Points on a hilly landscape, in no order, each with its height.
From any point a ball rolls to the lowest of the 6 points nearest to it. It stops when none of these is lower. Distance is the straight distance between rows; heights are no part of it.
K87 (h 7.88): [ 86 154 118 140 112 180 108 105 121 132 174 134  52 111 132 176  85 112
  84  86 103  82]
K945 (h 3.15): [137 115 123 152 155 120 166 150 173 144 133 121 133 142 126 114 100 147
 104 171 164 122]
K491 (h 3.30): [123 111 143 118 141  24 206 131 139 152 130 113 159 135 113 123 117 100
 129 172 127  82]
K280 (h 4.07): [107 105 116 105 161  67  83 103 194 186  66 126 138 123  95 116 153 132
 123 124 156  93]
K525 (h 3.46): [149 137 139 141 134 131 178 121 131 123 143 126 114 143 122 145 115 130
 112 134 131 121]
K650 (h 4.02): [130 158 110 165 107 157  33 134 118 132  97 144 107 128 138 148  86 142
 130 110 139 130]
K261 (h 4.81): [140 173 134 110 125 107  85 144 169 154 129 188 182 135 119 111 152  99
 129 154 113 179]
K178 (h 4.15): [113 128 100 141 125 194 140 109  94 112 146  95  99 112 137 139 109 141
 117 114 138  94]
K568 (h 4.98): [118 133 119 148 137 146 137 120 100 118 132 119 108 131 136 151 136 136
 125 125 142 105]
K51 (h 2.76): [130  90 107 115 158 102 190 142 143 151 112  80 150 139 123 100 161 128
 134 150 166 100]
K318 (h 5.85): [134 139 119 124  98 178  76 133  99 105 149 174 113 118 122 138  89 122
 117  97  95 142]
K645 (h 3.62): [161 153 127 104 107 137 118 155 157 125 138 164 147 102 134 123 122 113
 164 148 118 163]
K150 (h 5.41): [123 132 123 131 131 153 113 103 167 154 135 126  81 151 119 177 109 142
  87 116 145  96]
K883 (h 2.21): [180 137 147 137 117 100 184 162 112  90 151 122 168 118 129 102 148 117
 148 124 126 163]
K547 (h 2.09): [134 130  98 141  92 212 127 141  99  94 126 125 157  93 169  67  89 146
 168 161 147 148]
K801 (h 2.39): [128 162 126 124 160  82 165 120 160 147 140 147 136 137 110 115 116 140
 109 170 140 116]
K215 (h 2.98): [161 106 149 146 114 143 175 137 169 110 119 122  96 138 156  95  69 161
 127 208 169 136]
K272 (h 4.71): [153 139 147 122 116 144 131 107  95 102 129 145 111 113 141 118  97 120
 139 102 104 173]
K56 (h 2.58): [138 126 104 137 156 143 198 160 103 118 103 108 163 135 143  80 127 135
 147 169 170 128]
K805 (h 4.16): [106 119 103 117 108 176  81 118  81 137 116  82  97  94 138 137 127 153
 148 113 151  96]
K211 (h 3.89): [134 101 111 130 142 122 109 171 119 157 100 111 153 148 144 101 135 123
 158 146 170 128]
K239 (h 4.82): [ 82 112 140 110 134  52   4 156 174 190 122 126 165 130  90 137 165 130
 141 120 148 152]
K767 (h 3.59): [114 109 110 108 153 128 137 138 143 156  91  90 136 137 126 104 155 149
 142 154 165 119]
K344 (h 2.63): [146 157 141 107 135 104 135 164 142 131 157 142 169 133 140  98 151  94
 143 141 131 172]
K160 (h 4.57): [108 122  92 133 141 110  84 160 141 165  88 119 136 154 125 131 152 137
 126 120 152 132]
K179 (h 0.73): [149 149 150 122 135 135 135  97 149 115 113 171 140 149 113 115 137 172
 109 159 106 187]
K684 (h 3.12): [140 138 126 160 128 132 180 145  70  88 133  99 161 139 146 103 149 116
 149 112 118 131]
K152 (h 3.81): [119 110 109 138 132 138 105 143  81 131 125  93 101  97 143 137 131 127
 168  95 132  91]
K806 (h 3.63): [137 123 158 161 127 138 219 154 127  97 163 106 114 139 163 137 110 133
 117 118 143  99]
K263 (h 3.56): [129 149 150 139 144  46 172 129 145 143 149 143 131 151 114 143 136 119
  90 121 110 110]
K946 (h 4.10): [ 89 102 141 120 144  40 103 145 129 168 144 123 183 158 121 164 149 108
 139 101 113 124]
K691 (h 3.73): [140 136 164 125 138  74 212 118 151 104 146 126 130 130 104 120 122 127
 109 139 123 115]
K636 (h 4.74): [136 153 146  97 107 113  91 159 149 122 173 159 158 136 140 134 146  77
 129  98 106 152]
K711 (h 3.45): [160 149 144  93  89 151 146 110 117  81 132 156 154 129 135 132 121 126
 100 100 115 187]
K86 (h 2.28): [ 91 105 103 135 110 189 122 132 106 131 116  58  66  62 150  84 149 145
 173 122 161  84]
K603 (h 4.33): [128 149 127 126 137  89 107  95 169 163  80 187 165 148  91  95 129 152
 118 185 119 153]
K920 (h 0.93): [147 147 132 120 154  63 195 140 134 127 118 141 183 138 101  74 133 142
 139 187 136 141]
K717 (h 4.87): [ 95 116 130 132 124 104  77 154  94 148 140  93 130 141 127 193 155 104
 153  84 113 128]
K500 (h 4.56): [137 138 165 136 127 105 219 139 118  78 165 121 126 135 128 117 153 100
  93 125 140 103]
K752 (h 4.25): [ 94 121 109 117 144 117  64 113 134 154  99  80 100 127 119 145 168 128
 131  97 141 116]
K940 (h 2.26): [192 121 152 122  90 113 196 171 126  66 136 106 182 113 128  92 137 101
 141 123 112 177]
K515 (h 3.70): [ 99 138 121 137 148 121  39 121 136 168  82 110  92 135 115 165 167 152
 109 106 127  97]
K357 (h 3.71): [166 161 154 102 133  95 114 135 154 125 146 174 168 119 121 104 124 102
 117 113 102 178]
K588 (h 4.78): [135 125 109 148 155 141 129 127 124 141 100 123 114 158 117 149 138 128
 118 128 123 117]
K425 (h 3.98): [ 99 102 127 139 111 185 122 107 146 146 137  75  64  93 153 142  85 145
 127  98 165  86]
K407 (h 3.61): [135 119 148 137 151  94 226 139 159 120 125 114 163 145 135  93 115 130
 117 173 146 104]
K443 (h 3.93): [ 92  89 113 103 145  67 129 146 111 154 126  99 173 126 118 123 174 129
 158 119 124 104]
K482 (h 2.14): [114  59 132 141 137 104 186 138 162 150 133  84 112 116 134 101 107 200
 140 135 159 114]
K987 (h 3.41): [132  99 130 157 133 118 179 137 147 115 149 103  95 141 156 133  68 156
 117 165 137 123]
K252 (h 4.09): [ 93  97 132  99 146  38 128 144 104 164 153 121 188 148 102 135 176 109
 166 119 141 127]
K244 (h 4.75): [101 112 144 119 114  84  78 176 112 164 172  91 145 148 126 191 164  96
 160  80 123 122]
K209 (h 4.08): [138 143 120 165 137 157  73 106 170 152  87 186 120 120 106 130 146 175
 101 169 131 140]
K245 (h 1.79): [152 134 141 111 123 189 118  85 125 113  99 171 114 147 122 114 109 148
 113 137 104 181]
K203 (h 3.06): [123 117 107 122 149  62 147 129 119 160 100 123 196 145 114  98 144 123
 140 155 149 121]
K256 (h 2.94): [103  95 138 104 161  51 148 130 138 161 118  88 150 117 107  73 194 111
 175 152 132 103]
K19 (h 2.49): [163 130 168 136 118 143 181 106  87  55 141  99 152 103 141  93 136 127
 114 118 106 176]
K137 (h 4.01): [128 165 138  99 136  80 120 162 181 133 142 172 204 142 121  91 125 111
 141 171 111 171]
K264 (h 4.40): [146 152 127 105 111 148  85 143 139 124 107 169 108 125 142 139 123 127
 141 120 106 179]
K401 (h 5.11): [135 151 111 121 137 119  83 152 168 147  87 184 158 140 130 114 134 123
 119 154 111 165]
K314 (h 4.00): [137 147  94 144 123 145  64 129 116 146  79 118 117 146 137 133 121 153
 129 115 157 140]
K204 (h 1.40): [152 144 106 156 122 169 143 146  83 108 121  96 138 128 161 101 137 142
 151 145 145 115]
K45 (h 2.48): [149 128 170 102 139 154 204 100 129  77 140 141 103 132 130 133 133 129
 112 129 113 175]
K217 (h 1.64): [155 146 122 124 146  74 179 157 116 130 121 150 177 130 126  95 140 133
 135 160 127 143]
K336 (h 3.38): [141 123 151 126 116 175 185  79  83  84 141 139 116 109 131 122 119 124
 106 133 126 157]
K305 (h 5.58): [122 100 149 164 124 122 204 118 108  95 183 123  98 133 161 172  95 135
 106 101 111 116]
K109 (h 3.47): [131 100 151 158  84 169 214 135 115  77 192  83  81 113 173 113  84 137
 131 136 133 100]
K383 (h 3.34): [104  80 156 117 155  25 204 124 134 129 150  78 167 138  98 111 176  90
 142 115 101  67]
K474 (h 4.19): [119 117 100 114 124 147  56 137 106 148 108  82  92 110 117 149 138 139
 156 114 138 127]
K93 (h 3.05): [137 119 131 139 132 158 196 145 121 106 139  60 112 136 158 128 139 110
 151 128 141  79]
K910 (h 5.36): [ 98 120  99 117 147  57  67 163 157 174 102 136 177 158 115  88 124 135
 145 149 159 125]
K492 (h 3.11): [170 112 173 126  94 176 214  99  95  35 144 112 123 110 126  96 135 133
 100 129 123 148]
K231 (h 4.76): [121 124 133 140 116  92  47 167 136 173 128 139 140 159 124 191 153 103
 137  79 103 138]
K545 (h 4.83): [ 96 122 101 134 110 152  14 141  89 143 111 101 112 119 125 171 121 146
 138  88 135 117]
K893 (h 5.04): [109 128 124 140 104 195 118 108 150 124 160 115  73 125 138 149  63 169
  98 143 147 123]
K167 (h 5.32): [115 131 116 141  81 226  73  86 144 131  78 165 100 123 123 129 103 164
 110 142 125 170]
K315 (h 5.16): [129 162 116 123 104 168  57 156 116 135 152 157 136 110 150 150  87  93
 158 110 119 132]
K895 (h 0.39): [103 118 124 142 136  52 123 101 177 188 113 149 122 148 109 159 136 117
  97 111 142  81]
K125 (h 3.53): [143 128 129 123 122 146 155 120 118 117 135 142 110 125 139 137 127 135
 119 115 124 150]
K334 (h 2.61): [125  75 130 128 141 133 210 143 157 144 128  70 131 109 144 137 144 145
 146 119 155  91]
K830 (h 3.42): [178 138 159 112 107 149 136 128 118  65 160 121 176 101 138 122 122  88
 127 105 126 163]
K469 (h 5.59): [115 131 112 157 139  68  25 141 156 173 111 176 179 162 120 131 122 140
 123 131 123 127]
K918 (h 6.38): [104 148  89 144 110 169  60 119  75 111 143 109  95  96 130 165  80 140
 126 107 105 112]
K963 (h 3.87): [116 130 114 131 145 160 116 128 157 157 102 115  98 157 125 132 124 149
 106 129 160 109]
K384 (h 5.40): [145 152 123 125 128 128  28 166 163 152 100 174 134 129 134 127 122 129
 131 113 131 156]
K306 (h 5.74): [104 145 122 134  96 159  62 149  80  95 182 135 106 110 126 171  98  85
 133  84  91 116]
K896 (h 2.77): [129 147 104 150 136 144 114 117 167 158  95 162 120 154 121 111 124 144
 105 176 149 130]
K667 (h 4.51): [143 160 149 112 102 160  95 151 118 105 136 165 138  95 134 111  92  87
 146 103  98 169]
K681 (h 3.76): [120  94 134 130 149  93 166 114 157 159 142 128 118 130 111 170 120 144
 112 110 140  91]
K591 (h 5.42): [166 133 159  91 122 104 105 136 171 107 127 174 172 146 123 163 153  89
 112 101  75 182]
K95 (h 3.10): [ 99  84 109 111 161  71  81 134 142 171 115  78 133 136 107 110 178 138
 167 128 145 122]
K517 (h 4.48): [148 141 143 147 135 146 174 115 101  89 147 145  99 113 143 135 140 128
 111 107 123 124]
K598 (h 5.00): [140 172 122  56  95 206  84 114 111  76 134 150 151 113 133 146  98  68
  92 103 106 156]
K639 (h 4.99): [141 170 140  92 121 158  71 131 162 120 127 168 165 134 126 117 165  93
 144 129 113 176]
K293 (h 1.90): [169 123 122 158 102 201 165 151 101  79 108 106 136 107 146  61 116 163
 149 191 141 123]
K555 (h 1.33): [ 97 101 109 121 150 108 107 127 210 180  90 133 119 142 119 146 127 174
  99 126 147  84]
K618 (h 3.58): [113  80 135 153 142  86 211 119 151 134 139  96 136 118 144 150 116 146
 128 107 150  90]
K775 (h 1.65): [170 139 163  99 147 108 175  94 140  87 122 167 150 148  96 136 138 148
 101 145 121 179]
K929 (h 3.43): [114 107 114 115 153  79 175 140 108 136 147  77 154 147 129 129 169 121
 165 121 126  98]
K427 (h 5.56): [103 119 138 143 124 137  89 129  64 125 136 104 101 138 129 183 140 117
 127  88 106 106]
K134 (h 1.62): [150 144 135 123 150  55 193 133 104 128 114 110 170 150 103  87 142 121
 161 169 141 104]
K222 (h 0.69): [ 94  80 128 127 142  77 166 147 176 177 149  91 101  67 129  72 128 160
 146 154 170  94]
K551 (h 2.66): [129 138 103 134 105 198  97 116  89 107 131 141 114  86 146 103  76 154
 143 152 146 174]
K333 (h 3.72): [161 142 131 105  86 167 141 124  94  92 159 150 141  77 146 127  97 111
 146 118  96 149]
K698 (h 3.14): [165 125 140 106  85 163 161 121 103  58 138 123 140  93 146  83 102 110
 127 123 105 151]
K533 (h 3.80): [114 130 108 130 158 106 148 130 161 171 120 141 108 144 121 155 114 139
 101 121 134 124]
K267 (h 5.03): [102 138 118 126 153  80  75 138 100 152 136 132 114 156 115 195 157  93
 134  84  95 115]
K961 (h 4.44): [ 95 119 140 117 163  59 136 144 106 162 146 120 158 154 118 157 178 101
 151  97 103 113]
K757 (h 1.18): [ 97 138 108 124 113 164  71 118 159 171 101 105  53 114 127 174 131 166
 129  92 152 106]
K332 (h 4.93): [144 156 121 143  92 175  55 107 120 116  96 172 121  99 132 148  93 135
 128 117  97 163]
K145 (h 0.74): [111 111 128 130 112 177 171 114 122 125 154  88  71 110 154 164 106 125
 136  94 138  80]
K899 (h 3.49): [166 114 179 107  98 197 215  84 140  38 146  97  99 127 147 115 105 131
 115 154 137 154]
K662 (h 4.47): [180 139 142 104 124 113 109  99 130 111 122 176 144 120 120 142 118 109
  98 102  87 191]
K519 (h 2.16): [144 137 102 142 112 177 119 143  96 131 110 120 117 126 160 101  91 140
 156 153 147 147]
K754 (h 2.59): [121 131  89 149  92 195 128 120 100 112 125 130 107 111 157  92  95 159
 137 153 142 130]
K382 (h 1.76): [140 111 109 153 119 201 164 150  92 113 113  83 147 115 148  89 146 148
 145 147 152 102]
K887 (h 1.13): [170 151 132 114 145  86 171 122 124  95 133 167 173 120 129  91 142 117
 144 152 121 178]
K111 (h 3.20): [121 130  91 144 116 167  67 120 118 146  95 117 120 112 155 121 110 158
 134 127 152 136]
K902 (h 4.29): [160 165 151  80 131 149  99 104 133 103 135 138 185 136 125 133 125  69
 135 105 122 169]
K80 (h 4.11): [115  43 129 150 134 160 156  97 130 115 148  47  43 120 180 137  95 187
 144 126 118 100]
K127 (h 3.17): [140 124 135 117 147  74 193 137 135 149 129  93 158 125 102 120 134 127
 107 142 143  99]
K188 (h 1.82): [179 136 143 134 117 139 174 138 109  92 135 145 155 116 140  91 120 134
 139 146 127 170]
K465 (h 4.12): [106  93 106 101 157  80 153 128 154 177  83  86 177 118 114  52 165 149
 152 165 175 103]
K290 (h 5.25): [165 129 152  93 124  79 112  90 144 110  89 201 184 153  97 141 140 133
  98 113  84 178]
K210 (h 5.10): [114 136  88 141  95 186  37 144  93 129 141 149 111 107 110 163  69 127
 137 117 111 127]
K784 (h 2.53): [138 125 123 144 149 128 205 152 119 113 132 103 135 131 137 111 156 121
 130 134 146 102]
K913 (h 3.18): [169 123 185 115 107 159 207  95 133  39 151 113 122 125 120 118 127 135
  90 145 143 156]
K391 (h 4.43): [105 143 112 139 147 117  54 105 145 166  96 115  95 127 105 196 143 129
 111  87 103 109]
K195 (h 4.88): [140 141 151 136  97 167 213 138  80  74 178 103  99 116 133 114 138 117
 120  98 126  80]
K294 (h 5.81): [111 158 103 121 100 147  82 156  76 104 166 111 123 100 149 155 107  99
 153  99 102 118]
K41 (h 5.87): [138 133 118 139 135 134  79 132 168 133  91 199 161 131 142 145 123 140
 101 122  96 176]
K346 (h 3.97): [149 115 142 118  93 181 155 102  60  47 164 129 126 104 141 116 103 117
 121  88 109 151]
K716 (h 4.52): [122 111 109 128 141 124  89 152 109 140 128 110 147 149 129 151 142 117
 161  95 152 132]
K868 (h 5.08): [150 157 119 108  79 171  55 146 149 108 113 199 135 102 138 126 108  86
 132 112 125 171]
K249 (h 2.84): [162 133 140 144 133 160 210 144 144 111 117 147 130 141 136  83 121 134
 151 210 157 137]
K939 (h 4.77): [ 84 113 132 116 155  46  45 100 183 192  85 119 125 117  92 122 184 149
 112 124 135  93]
K47 (h 3.75): [116 142 120 111 107 203 131  97  96  91 149 139  85 103 132 123 105 144
 103 152 125 138]
K277 (h 2.72): [133 144 114 135  91 190 119  90 113  98 127 151  90 131 125 118  97 137
 114 141 108 165]
K744 (h 4.38): [ 83 114 127 149 160  53  52 128 129 170 108 155 169 180 106 187 164 118
 125 106 111 124]
K884 (h 1.47): [138 147 152 109 127  72 201  97 178 146 103 146 164 155  98  55 111 128
 134 222 152 124]
K457 (h 4.92): [104 130  85 100 123 173  18 119  81 151 126  89  91  86 125 158 109 163
 152  97 147 115]
K676 (h 5.89): [101 116 148 135 129 135 160 130 111 130 169  97  75 140 154 186 109 110
  95  76 140  94]
K156 (h 0.38): [123 146 133 154 128 175  87 102 124 134 121 188  71 131 122 176 133 134
 101 112  92 133]
K720 (h 4.21): [113  95 112 119 165  69 126 161 131 167 104 121 189 130 122  91 124 137
 139 157 156 144]
K71 (h 1.43): [129 154 138 135 145 105 146 105 127 135 137 164 113 122 122 118 130 134
 119 150 119 149]
K389 (h 2.10): [135 128 131 147 117 217 154 107  87  72 127 118 114 101 134  77  93 153
 130 182 122 138]
K291 (h 1.94): [134 114 100 121 125 203 145 134 100 102 123  60 133 103 155  87 131 144
 168 133 172  89]
K122 (h 3.66): [125 156 118 144 142 146 103 129 176 161 103 168 101 144 125 142 122 154
 105 143 159 123]
K543 (h 1.38): [104 107 138 125 127 180 138  92 116 134 148  98  80 129 144 169 114 120
 109 108 160  82]
K595 (h 1.50): [149 139 146 106 146  67 170 114 131 127 133 151 167 143  81  87 138 120
 114 179 116 139]
K924 (h 5.23): [ 87 121 137 136  99 129  13 148 100 122 145  98 115 130 138 198 130  82
 150  64 120 111]
K487 (h 4.31): [115 108 131 121 112 159  98 113 169 162 114  99  65 131 144 156  81 159
 103 100 146 105]
K342 (h 4.50): [130 138 112 157 115 165 129 109  58 100 143  87 116 109 137 124 131 125
 144 105 115  95]
K957 (h 3.74): [ 89 119 124 113 150 101  87 124 185 176  85 113  96 124 100 160 146 143
 104  99 164 110]
K745 (h 3.77): [ 84  75 127  99 146  39  83 153 144 182 138 117 163 126 106 128 172 112
 164 121 115 122]
K36 (h 3.60): [120 117 150 133 136 116 211 148 120 125 149  68 111 125 142 144 154 112
 139  83 125  79]
K563 (h 4.55): [125 141 143 150 105 182 159 116 113 108 171 132  63 114 139 140 102 104
 118 118 124 108]
K250 (h 5.07): [ 98 132 110 133 100 193  45  99 145 124 125 117  72 117 116 168  95 163
  91 112 140  98]
K919 (h 3.50): [130 134 141 138 159  95 181 125 107 113 147  96 144 141 137 135 159 107
 124 131 123 108]
K28 (h 2.99): [136 148 132 135 122 182 170 106 102 102 148 143  72 119 143 107 117 140
 130 145 129 139]
K23 (h 5.39): [106 160 117 146 122 140  91 103  94 111 134 179  68 140 121 174 151 129
  99  98  62 125]
K44 (h 4.97): [132 139  86 135 129 118  69 141 129 152 120 144 129 156 135 158 117 129
 129  96 108 142]
K225 (h 2.18): [133 145 138 140 159  36 149 152 127 137 136 144 188 151 129  85 149 116
 154 164 129 153]
K83 (h 2.82): [132 118 132 156 114 184 210 136 141 103 143  84 108 137 150 115 105 127
 125 141 142  86]
K193 (h 2.51): [137 139 140 126 121 160 153  85 152 114 111 162  88 143 128 133 123 149
  96 139 112 149]
K22 (h 2.11): [161 133 140 130 106 202 172  85 103  82 114 119 132 115 133  89 116 142
 138 164 138 173]
K679 (h 6.78): [120 134 140 136 121 135 151 112 138 144 139 145  65 129 122 182 115 112
 108  88 113 101]
K98 (h 3.44): [138 132 143 126 115 200 127  76 147  93 119 136  70 110 150 122  80 131
 102 168 131 146]
K582 (h 1.35): [124 146 119 162 119 177  76 107 144 150 111 177  85 140 132 135 108 143
 104 126 115 132]
K797 (h 5.24): [120 152 123 159 138 110  68 113 137 141 106 182  98 139 103 183 158 148
  77 121 114 113]
K709 (h 3.94): [139 152 113 118 137 120 107 177 158 153 111 155 165 139 142  95 130  95
 145 181 154 172]
K746 (h 5.54): [143 160 140 102 106 131  80 114 137 110 146 172 135 128 128 152 113  84
 123  75  78 170]
K390 (h 5.17): [127 149 137 158 147 121  94 128 135 140 123 171  89 155 107 165 151 123
  95  92  84 114]
K301 (h 1.95): [ 96  97 129 120 167  84 121 160 139 158 135  76 103  89 114  79 203 142
 188 129 181  99]
K112 (h 3.85): [116 109 129 116 131 183 134 113 143 141 126  74 108 104 139 145 116 149
 116 111 161  92]
K503 (h 0.47): [121 141 122 155 103 162 110 120  63 119 154 160  86 125 121 167 114 108
 125 104 105 127]
K680 (h 4.79): [117 146 131 126 126 122  89 160 108 153 155 131 155 148 143 152 135  99
 158  96 139 125]
K106 (h 3.00): [123 162 126 143 136  47 138 105 158 154 125 167 155 153  75 121 148 121
 109 151 101 121]
K557 (h 2.67): [158 117 140 109 107 192 149  73 124  80 121 149 130 159 134 142 100 122
  71 112 110 196]
K958 (h 4.49): [134 138 121 110 125  92  98 177 171 133 118 176 154 124 137 112 125 126
 151 141 134 179]
K663 (h 4.46): [115 138 147 136 126  47  91 134 141 151 145 178 153 159  93 141 147 104
 122 114  72 147]
K835 (h 1.83): [133 114 121 127 136  60 176 157 124 121  86 136 208 149 129  66 124 145
 163 208 157 141]
K877 (h 3.67): [116  79 130 112 145  48 160 143 123 154 115  90 203 125 105  82 153 123
 167 180 143 108]
K509 (h 2.46): [137 118 139 134 112 196 173 105 123 106 160 118  86 119 141 125  89 132
 129 161 134 117]
K180 (h 2.12): [174 135  96 152 135 150 142 156 124 135 101 120 162 111 163  64 119 131
 164 166 147 146]
K534 (h 6.01): [119 173 123 123 146 113  43 162 182 158 103 181 188 158 112  90 149 106
 123 172 144 144]
K742 (h 3.48): [139 130 155 141 118 166 188 113  88  64 161 108 109 112 139  95 140 119
 133 134 112 136]
K233 (h 4.22): [119 151 127 123 101 186  89  87 101  96 117 165  73 124 123 148 108 139
 101 118 103 150]
K593 (h 5.90): [ 97 149 105 134 110 182  69 108 112 141 132 112  69 128 106 189 106 130
  94  95 113  93]
K996 (h 4.17): [141 126 136 108 105 136 121  81  96  85 133 146 122 123 142 158 122 128
 101 101  90 183]
K703 (h 5.02): [134 152 136 137 109 145  66 124  95 129 118 178  89 111 123 152 124 129
 116 101  88 153]
K626 (h 3.51): [153 143 119 128  70 189 196 135  78  46 140 107 145  93 127  75 104 124
 142 132 110 128]
K823 (h 3.54): [113  99 116 129 135  74 138  99 195 189 105 129 137 158 100 105 106 126
  97 164 160 108]
K486 (h 3.09): [118  50 145 141 126 139 188 131 149 130 153  63  94  92 169 130 124 153
 134 108 151  98]
K253 (h 5.01): [140 145 119 116  99 138  44 156 134 140 123 149 130 139 129 134 112  95
 149 116 136 143]
K589 (h 5.38): [121 113 109 132 111 152 112 129  68  95 159 112 120 106 148 153 114 100
 145  93 101 108]
K121 (h 3.57): [132 156 144 109 151  68 128 158 128 140 174 153 174 146 123 128 166  84
 151 132 105 170]
K349 (h 3.99): [ 99 100 129 116 164  96 130 138 117 142 138  92 129 136 114 140 177 122
 146 102 134  98]
K440 (h 6.92): [104 129 104 130 126 158 126 123  30  86 168 112  84  99 125 169 110 114
 130  87 102  78]
K793 (h 3.29): [ 99  91 136 110 152  74 134 141 186 175 123  95 116 108 118 137 135 159
 131 107 153  95]
K326 (h 2.62): [153 106 126 120 103 201 112  82  98  91 111 159 119  95 137 122  80 146
 100 137  97 188]
K129 (h 1.81): [151 154 128 135 158 166 126 109 142 139 105 172 112 128 131 103 117 146
 127 148 133 153]
K494 (h 2.60): [167 141 139 130 143 107 204 142 107  98 148 128 156 152 131  96 163 117
 145 153 118 125]
K818 (h 4.34): [116 148 119 133 139  87  78 108 172 165  70 169 137 150  89 138 142 143
 101 146 137 102]
K624 (h 4.20): [121 112 118 132 147 124 145 139  94 125 131 100 145 156 134 142 156 105
 152  98 139 109]
K783 (h 4.80): [147 145 137 124 130  63 106 126 145 135 115 189 177 127 108 120 132 127
 114 155  99 170]
K853 (h 4.96): [ 88 139 133 154 156  34  86 101 139 172 121 170 142 152  84 183 159 122
  95 101  81  80]
K825 (h 4.06): [129 132 134 151 113 164 163 139  78  60 152 120 125 105 135  98 115 132
 137 132 103 118]
K37 (h 2.54): [134 116 131 113 161  86 199 145 131 130 119  84 178 138 118 106 168 121
 123 159 130  95]
K358 (h 3.86): [105 116 101 105 163 105 100 136 127 174 108 105 131 124 108 137 165 118
 144 126 150 107]
K829 (h 3.02): [142 127 119 137 140 115 140 169 124 135 128 136 170 151 148  90 103 128
 151 147 148 146]
K713 (h 4.59): [ 71  99 138 103 119  68  34 161 145 184 142 129 175 149  99 192 161  84
 132 100 116 137]
K221 (h 1.63): [159 135 152 107 148 121 185 134 159 114 108 178 133 138 117  97 137 150
 108 173 132 168]
K914 (h 4.86): [112 131 123 133 116  75  52 166 147 163 138 154 170 148 120 161 143 114
 136 108 145 135]
K696 (h 2.35): [109  99 113 123 137 140 156 158 149 152 125  51  83  86 127  84 190 124
 178 137 165  74]
K458 (h 5.14): [117 151 127 128 123 136  62 176 108 125 155 125 134 144 140 166 124  90
 147 101 116 138]
K993 (h 4.58): [105 133 107 111 170  72 117 137 122 167 127 129 161 165 103 161 151 115
 148 114 128  98]
K976 (h 2.15): [115 102 141 126 165  86 168 152 161 164 124 100 122 104 115 111 141 117
 138 136 146  84]
K364 (h 3.27): [116  87 129 115 166  50 189 123 175 183 108  83 161 116 121  79 135 131
 144 142 155  88]
K564 (h 3.52): [ 93  82 124 114 135  38 126 111 195 187 112 115 118 120 102 141 121 155
 130 117 125  82]
K107 (h 2.86): [118 103 123 124 137 158 159 124  91 120 138  63 118 109 137 127 137 124
 155 123 120  61]
K451 (h 3.37): [132 147 112 132 150  82 142 127 129 151  98 176 138 157 111 107 136 165
 126 162 126 136]
K448 (h 4.72): [117 153 156  94 127  58  90 151 191 134 151 185 176 145 107 124 156  78
 122 125 110 161]
K367 (h 2.52): [129 103 141 120 139  40 183 152 115 142 145  96 192 160 106 103 164 105
 135 152 135 108]
K88 (h 3.88): [149 157 136 127 156  69 164 122 109 114 144 139 128 131 120 138 160 116
 124 124 107 135]
K9 (h 4.39): [167 158 135 125 124 112 121 149 129 127 128 161 132 124 140 143 129 114
 148 119  98 161]
K432 (h 4.32): [110 156 131 166  98 207  59  80 122 118 127 161  61 124 119 134 102 161
  97 143 132 127]
K544 (h 2.03): [130  99 116 121 149 159 182 131 112 127 122  68 147 122 134  97 161 142
 162 122 156 108]
K300 (h 4.73): [156 144 144 134 135 161  80  81 126 122  75 215 138 144 135 139 126 150
  83 111  89 183]
K881 (h 5.09): [156 148 139 153 130 111 135 130 106 129 139 154 109 140 124 151 141 106
 118 106  91 148]
K304 (h 3.55): [131 136 100 163 109 170  95 106 121 133 108 163  84 154 121 135 111 154
 112 144 135 149]
K821 (h 3.07): [140 133 140 133 126 154 173 123 148 124 124 112 118 131 142 119 114 151
 114 163 160 119]
K363 (h 3.19): [116  92 126 126 147 148 156 128 164 152 128  77 101 109 152 135 110 150
 125 116 159 122]
K124 (h 2.04): [130 124 128 150 103 227 188 117 117  78 142 100  98 109 137  76  99 131
 121 187 140 113]
K580 (h 3.65): [124 119 110 116 135  67 121 174 131 159 145 141 201 159 121 121 142 110
 150 133 132 133]
K820 (h 5.37): [142 160 121 131 150  81 112 109 122 125 123 176 130 138 124 149 165 146
 112 123  82 148]
K539 (h 3.08): [103  88 123 126 100 203 140 131 134 113 152  59  68  66 140 120 125 134
 141 101 145  69]
K42 (h 2.45): [127 112 128 141 105 206 182 109 130 109 134  72  94 108 169 109  77 130
 127 151 164  85]
K247 (h 4.90): [139 133 139 140 135 117 184 133 139 122 159 141  99 156 147 169 121 121
 101 112 119  92]
K633 (h 3.69): [150 150 138 126  97 166  88  78 131 101 100 176 133 155 139 160  90 135
  66 115 105 185]

For each start below, name the point where the ball stops.
K517 | K204
K961 | K920
K662 | K179
K919 | K204
K272 | K179
K349 | K920
K821 | K204
K598 | K179
K36 | K204
